A landscape with many valleys, sampled at points; each row gives a point and its height.
A ball rolls from a point to the lowest of its 2 nearest points, and stops where none of them is lower. Distance is the straight distance between rows; heights are no part of it.
j41 (h 1.57): [ -2   6  21  -6   5  10 -15   2  -8   3   5   3   4   6  23  -4  50 -12
  17  23 -14   8 -12  12 -21  12 -12  23   1]
j28 (h 5.86): [-11  19   8 -11 -12  -6  -8  -6 -12  -3   5  11  11  -2  -1 -10   2 -13
   3 -18  -5   7   0  -5  -2   6  -6   3 -15]
j111 (h 2.96): [ -4 -23  17  -4  -1 -15  -9   8   5   7  14   1 -25  10  -3   5  53  22
  16 -11   2 -16  -6  33   1 -22  -8  22  -1]
j454 (h 0.23): [  2 -12   7  24  -2  -2 -16  19  13   3  -6  -3  -6  -1   2  15  30  -4
  16  37   8   5   4  12  -4   5   1   7  -7]
j639 (h 2.81): [ 19  15  -7   9   7 -16  11 -18  -7   0   1   1   6   8 -26   4 -29   8
 -12 -24   5 -21   1 -30  16   6   9 -39  -6]
j289 (h 3.20): [ 29   0   3   3  29  14  28  -6  -4  10   7  -8 -12   2   4  -2  22  17
  -1 -14 -16 -18  -7  -3   1  -1  -9 -14   7]
j8 (h 3.46): [ 19  -8 -12  12  12  -7  19  -7   2   7   0  -7 -11   0 -14  11 -10  20
 -10 -12  11 -20   3  -4  14  -1  -2 -29   6]
j518 (h 4.06): [-21 -10  -6  -9 -30 -11 -17   8   5  -3  -4   3   0  -5  -3  -9 -11   1
  -9 -11   9  12  -7   3   9  -9  -1   3  -1]
j877 (h 1.89): [ 8 -1  5  8 16 11 12 -2 -6  2  2 -6 -3 -4  3  6  5  0  0  9 -6  4  5  5
 -8  4 -1 -3 -1]
j824 (h 2.90): [ 10 -14 -11  11  10  -9  11   6   9   0  -2  -9 -18  -4 -11  11  -4  23
 -13  -8  21 -16   0   8  15  -6   2 -21   9]
j931 (h 1.01): [  1   0  17  11  -6   4 -17  10  -6   5  -1   4   2   5  10   2  44 -13
  12  24  -6  10  -7  11 -11  12 -10   9  -6]
j466 (h 1.94): [ 22  15  10  22   5   0   0  -1 -15   3  -5  -4   4   6  -7   5   3  -1
   4   4  -8  -6   0  -6   0  11   0 -22  -5]
j510 (h 2.32): [ 10 -16  -3   5   0 -18   4   6   5   3   3 -10 -24  -1 -15   9   0  28
 -14 -25  20 -12  -5  10  18 -12   3 -23  10]
j897 (h 1.13): [ 17  13  11  17  12  10   7  -2 -11   0   0  -5   4   1   3   4  10  -3
   1  12 -11   2   1  -1 -11  11  -2  -9  -1]
j119 (h 3.01): [-22 -29 -14  -4 -33  -2 -27  18  28 -11 -19   6   4  -8  -1  -9 -14 -13
   1  26  17   4  12   6  16  -4   7  19  12]
j520 (h 1.81): [ 10 -16   1   1  -9 -27  -2   4  -6   5   6 -12 -20   1 -17   7   0  26
 -11 -37  20 -15  -9  10  25 -13   5 -28   7]
j120 (h 5.24): [  6  12 -16   4  -6  -9   9  -5   2  -7  -1  -1  -2   0 -18   4 -47   9
 -16 -22  17 -11   9 -13  13  -6  10 -29   2]
j256 (h 6.01): [-11  13   2 -14 -26  -9 -23  -3  -7  -9  -5  17  26  -1  -3 -23 -11 -21
  -4 -10  -5  17  10 -15  -2  16  -7  14 -21]
j813 (h 3.39): [-25 -24 -19 -19 -28   2 -18   4  23  -9 -15   4   1  -8   0 -13 -22 -10
  -3  10  11  12   4   6  12  -7   9  15  12]
j554 (h 4.64): [-10  14  -4 -21  20  11  24 -17  -3  -2   8   5   6  -6   6  -5 -29 -10
  -3 -21 -17  10   9  -9 -12  -4   2  11  -1]
j963 (h 3.89): [  4  17  -5  -1  18   1  18 -16 -11  -7  -1   7  10   0 -13   3 -37  -7
  -4 -13 -10   1   7 -23   0   3   5 -18  -5]
j264 (h 2.97): [  2 -23  11   2   6 -14   0  14   8   5  14  -6 -29   3  -5  10  37  27
   3 -21   6 -14  -7  26   6 -16  -3   9   1]
j874 (h 5.77): [-17  18   1 -16  -5  -7   2 -10  -8  -2   8   8   8  -2   0  -9 -15  -6
  -4 -28  -5   3   4   0  -4  -2   0   2 -10]
j785 (h 5.50): [ -9  11 -11  -6  -8 -10   0  -3  -2  -6  -1   1  -2  -4 -13  -2 -43   2
 -14 -29   6   0   1  -9   7  -8   9 -17  -2]
j341 (h 3.85): [ 32  11  -3  11  43  33  32  -3 -10  13   4  -2   2  18  13  -4  19   9
   2   6 -24 -16 -11 -17  -3  -1  -5  -9   8]
j879 (h 4.46): [ -5   4 -11   9 -27 -18 -18   7  -3  -9  -9  -7  14   0 -11 -11 -37  -7
 -14 -15  17  -2   4  -6  15  -5   1 -15 -10]
j103 (h 5.19): [  9  -6  10   2  29  23  17   0   5   3   3  -7  -7  -3  20   8  19 -10
  10  32 -19   9   2   4 -20   2  -1  21   5]
j758 (h 4.20): [-15   4  -3 -13 -30 -17 -18   2  -1   0   1   4   8   0 -10 -13 -16   2
  -9 -28   5   7  -6   3  14 -11  -1  -2  -6]
j94 (h 1.80): [ 11   5  12  28   3  13  -8  20  -2   0  -8  -5  13   1  10  13  18 -19
  11  56   1   1   6   1 -12  23   1   0  -3]
j736 (h 2.50): [ 27   9   2  20   4  -3  10  -6 -11   4   0  -5   2   6 -12   9   0   8
  -4   2  -1 -11   6 -10   5  11  -1 -27  -1]
j207 (h 4.69): [-17   8 -11 -23   9   8  21 -16   3   0   6   1   0  -9   7  -6 -31  -6
  -9 -16  -8  13   3  -1 -13  -4   5  14   3]
j357 (h 4.41): [-27   5 -16 -29  -5   7  10 -14  11   1   2   1   2  -4   7 -10 -37  -8
  -7 -19  -4  15  -2   2  -8  -7  10  13   8]
j448 (h 1.95): [ 15   5  -6  10  -8 -26   0 -13  -8   4   1  -2  -3   2 -25   3 -24  15
 -13 -39  15 -19  -5 -19  21   1  11 -38  -2]
j886 (h 5.93): [-12  26   8 -18 -13  -6 -14 -10 -16 -13  -1  19  25   0  -2 -23  -4 -24
   3 -18 -10  11   4 -14  -6  13  -6   6 -22]
j124 (h 3.41): [ 16  19  -2   5  19  -3  14 -17  -8  -4  -1   6  15   9 -19   3 -31  -1
  -7 -17 -10 -14   4 -31   8   6   4 -32  -4]
j333 (h 6.06): [ -8   8  -6  -2 -25 -11 -23   0  -6  -6 -10   9  19  -4  -3 -18 -14 -13
  -4  -6   4  14   7 -11   3  10  -4   8 -20]
j612 (h 3.92): [-35 -12 -17 -39 -21   3  -3 -12  15  -2  -3  11  -1  -7   6 -15 -13  -4
   2 -17   3  12  -6   7   0 -11   8  22  18]
j826 (h 6.19): [ -8  -3  -8  14 -24  -3 -17  16   7  -8  -8  -5  20 -13   0  -2 -18 -10
  -3  21  15   4  12  -3   4  11  -2  -2  -8]
j428 (h 5.38): [-16  -9   0 -13   8  10   8  -7  11  -1  -5   3  -3  -7  15   5  23 -14
  12  22 -11  17  -2   6 -16   7  -3  36   5]
j727 (h 2.53): [-21 -21 -13   7 -21  -5 -18  22  27  -8  -7   2  -5  -9   3   7  -8  -5
   2  24  18  -2  13  10  10  -7  10  11  11]
j671 (h 2.00): [ 19  13  19  28   7  10 -13  14 -11   5  -6  -7   8   3  11   8  24 -10
   7  42  -4   2  -8   2 -12  17  -6  -6  -6]
j659 (h 1.99): [  1  17  19 -10  -2   0 -22  -4 -19   2  12   6   8  14  15 -12  45  -9
  16   8 -12   2 -10  10 -16   7 -19  15  -5]
j793 (h 4.84): [ 25  11  12  25  29  29   4  11 -14   9  -1  -3  13  10  15  11  15  -8
   4  50 -12   2  -4  -7 -18  17  -1   0   7]
j349 (h 5.03): [ 20   1   8  12  31  31  16   6  -3   8  -1  -7   2   5  15   6  14  -9
   6  46 -13   3   3  -2 -18  10  -2   7   6]
j160 (h 2.31): [  4  11  24  -1 -12 -10 -19   2 -20  -2  10   1   3  12   3  -6  41  -4
   9  -2  -4   0  -9  14  -4   5 -20   0  -9]
j812 (h 5.48): [-23 -14 -11 -15   1   8   1  -5  19  -3 -12   8  -1 -14  17   8   5 -12
  13  26  -5  18   0   4 -10   5   7  41  10]
j984 (h 3.90): [-20 -10 -10  -3 -20  -5  -8   7  12  -7  -3  -2  -5  -8  -3  -2 -19   1
  -8  -2  12   6  -2   4  10  -7   5  -1   3]
j976 (h 3.63): [-21  -8 -12 -10  -8   1   1   1  14  -3  -1  -2  -6  -8   7   1 -20   1
  -5   0   8  10  -1   7   3  -5   8   9  10]
j113 (h 5.58): [-28 -20 -15 -23  -4   5   2  -4  25  -5  -9   8 -10  -9  13   4   0  -8
  10  16   1  17  -4  11  -4  -8  11  38  21]
j208 (h 4.43): [ 32  26  12  21  32  18   8  -3 -21   9  -3   4  17  21   5   1   7  -2
  -1  19 -22  -8  -6 -26 -13  14   0 -15   3]
j633 (h 3.19): [-15  -4 -15  -9   3   8   9  -3  15  -4  -1   0  -3 -12  11   8 -25  -4
  -2  15   3  12   6  -2  -6   0   6  15   7]
j54 (h 4.32): [ -9   1  -4  -1 -33 -26 -21   8  -5  -3  -4  -4  10   3 -15 -14 -29  -1
 -16 -33  11   0  -6  -2  19 -14   4 -16  -9]
j814 (h 2.59): [  1 -26   4   0  10  -8   8   9  12   0  10  -8 -30  -2  -6  10  21  25
  -1 -22  12 -11  -3  18   6 -13   2   2   2]
j459 (h 2.49): [ -3   1  22 -11 -15 -15 -16  -2 -13   1  15   6   0   9  -3  -8  42   7
  13  -7   0  -3  -7  18   5  -7 -20   6 -11]
j611 (h 6.14): [ -8  -3  -7   5 -26  -6 -23   7   4  -7 -12   2  18  -9   2  -7  -9 -12
  -1  17   9  12  13  -6   3  11  -7  10 -13]
j43 (h 1.87): [  7 -12   2 -11  17   2  19  -2   5   2  14  -6 -24  -8   2   4  16  27
   0 -30   0 -17  -4  14   4 -13  -4  -2   4]
j374 (h 1.22): [  7  -5   8  25   0   9 -11  25  11   3  -8  -5   6  -4   7  18  20 -16
  15  52   7   0   8   7  -9  18   1   2  -7]
j620 (h 2.52): [ -3  -1  -3   0   8  11  14  -6  -1   1   0  -4  -2 -10   4   8  -9  -4
   2  13  -9  11   9  -3  -9   4   0   7   3]
j292 (h 2.66): [ 18  -7  -2  -5  27  14  32  -8   2   6  12  -7 -15  -7   2   1  12  17
  -4 -22  -9 -13   1   3   0  -8  -5  -6   5]
j237 (h 4.66): [ -2   5 -13  12 -17  -8  -7   8   2  -9  -3  -8  11  -7 -11   1 -39  -2
 -10  -3  19  -7  10  -7   8   0   4 -15  -3]
j476 (h 5.29): [ -4 -12   3  -5  21  17  15  -3  15  -2  -1  -4 -10  -8  19   7  22 -11
  10  28 -19  14   1   7 -20   1   4  32   6]
j384 (h 4.15): [-32   1 -12 -37 -17   5   1 -16   8  -1   1   7   4  -5   7 -15 -25  -6
  -1 -19   0  14  -4   4  -7  -4   9  22  10]
j990 (h 4.33): [  0  14  -7  -8  26  12  26 -14  -7  -1   0   4   6  -1  -2   0 -29 -11
  -5 -10 -16   6  11 -21 -13  -1   2   0  -1]
j786 (h 5.67): [-17  14  -4 -17  -6  -9   1 -10  -2  -2   4   5   2   0  -7  -7 -31   1
  -5 -36   0   2   0  -1   0  -9   6  -4  -4]
j461 (h 2.80): [ -7 -16  22 -13  -6 -18 -15  -2  -5   4  16   5 -21  11  -2  -3  52  20
  17  -8   3 -11  -9  27   2 -26 -14  21  -9]
j804 (h 3.70): [-32 -23 -13 -32 -26   2  -9  -5  21  -5 -12   9  -3  -2   2 -16 -14  -7
   3  -4   7  16  -5  11   8 -12  11  24  20]
j902 (h 4.14): [ 28  16  -4  11  39  27  24  -6 -11   6   1   0   9  20   7  -2   4   2
  -2  15 -21 -10   3 -23  -7   5  -2 -12   5]
j862 (h 1.08): [ 11  -3   0   4 -16 -30  -5  -2 -16   6   6  -9  -9   5 -23   2 -14  19
 -12 -42  18 -15  -7  -5  24  -7   6 -32   1]
j675 (h 1.53): [ 14   5  23  24   0   1 -19  14 -13   7  -2  -6   4   7   7   5  38  -7
  10  24  -6   4 -13   8  -8  13  -6  -7  -8]
j327 (h 1.27): [ -5 -20   1  14   3  -1  -4  15  13   5   0  -5 -18  -2   2  17  23   1
  10  19   9   6   3  17  -2  -4   4  13  -2]
j674 (h 3.02): [ 22   6  -4  12   9  -6  17 -10  -8   3  -2  -7  -2   3 -12   9  -9  13
  -9 -12   4 -10   3  -9   7   5   1 -22  -1]
j143 (h 4.61): [ 32  23  12  27  27  22   1   3 -22  12  -3   5  14  15  10   6  11  -1
   0  32 -19  -3  -4 -16 -15  16  -1  -7   2]
j371 (h 2.03): [-13 -20  -9  12 -12  -4 -14  19  20  -2  -7   0  -6  -8   3  13   8  -2
   6  23  16   5   5   9   4  -3   5  10   2]
j555 (h 2.63): [ -9   0  26 -24 -14 -15 -18 -15 -17  -2  14   9 -10  13   1 -13  45  15
  15  -8   2  -4 -12  21   3 -19 -19  18 -10]
j78 (h 4.95): [ 11   9 -12  11  -8  -7   4   4  -1  -9  -3  -2  13  -7 -18   3 -46   0
 -14 -11  15 -13   9 -16   7   3  10 -27  -3]
j343 (h 3.59): [ 29   1  -3   4  39  30  38  -3  -3  14   6  -4  -9   8  15  -2  25  14
   6  -3 -23 -21 -12 -11   1  -7  -6 -10   9]

Two balls start at each pair of points below. Name the first point that both come to, or write never.
j207 and j28: never
j804 and j976: never
j611 and j826: j237
j786 and j674: j897

Where does a ball stop that starts at each point below?
j428: j43
j113: j454
j54: j897
j874: j897
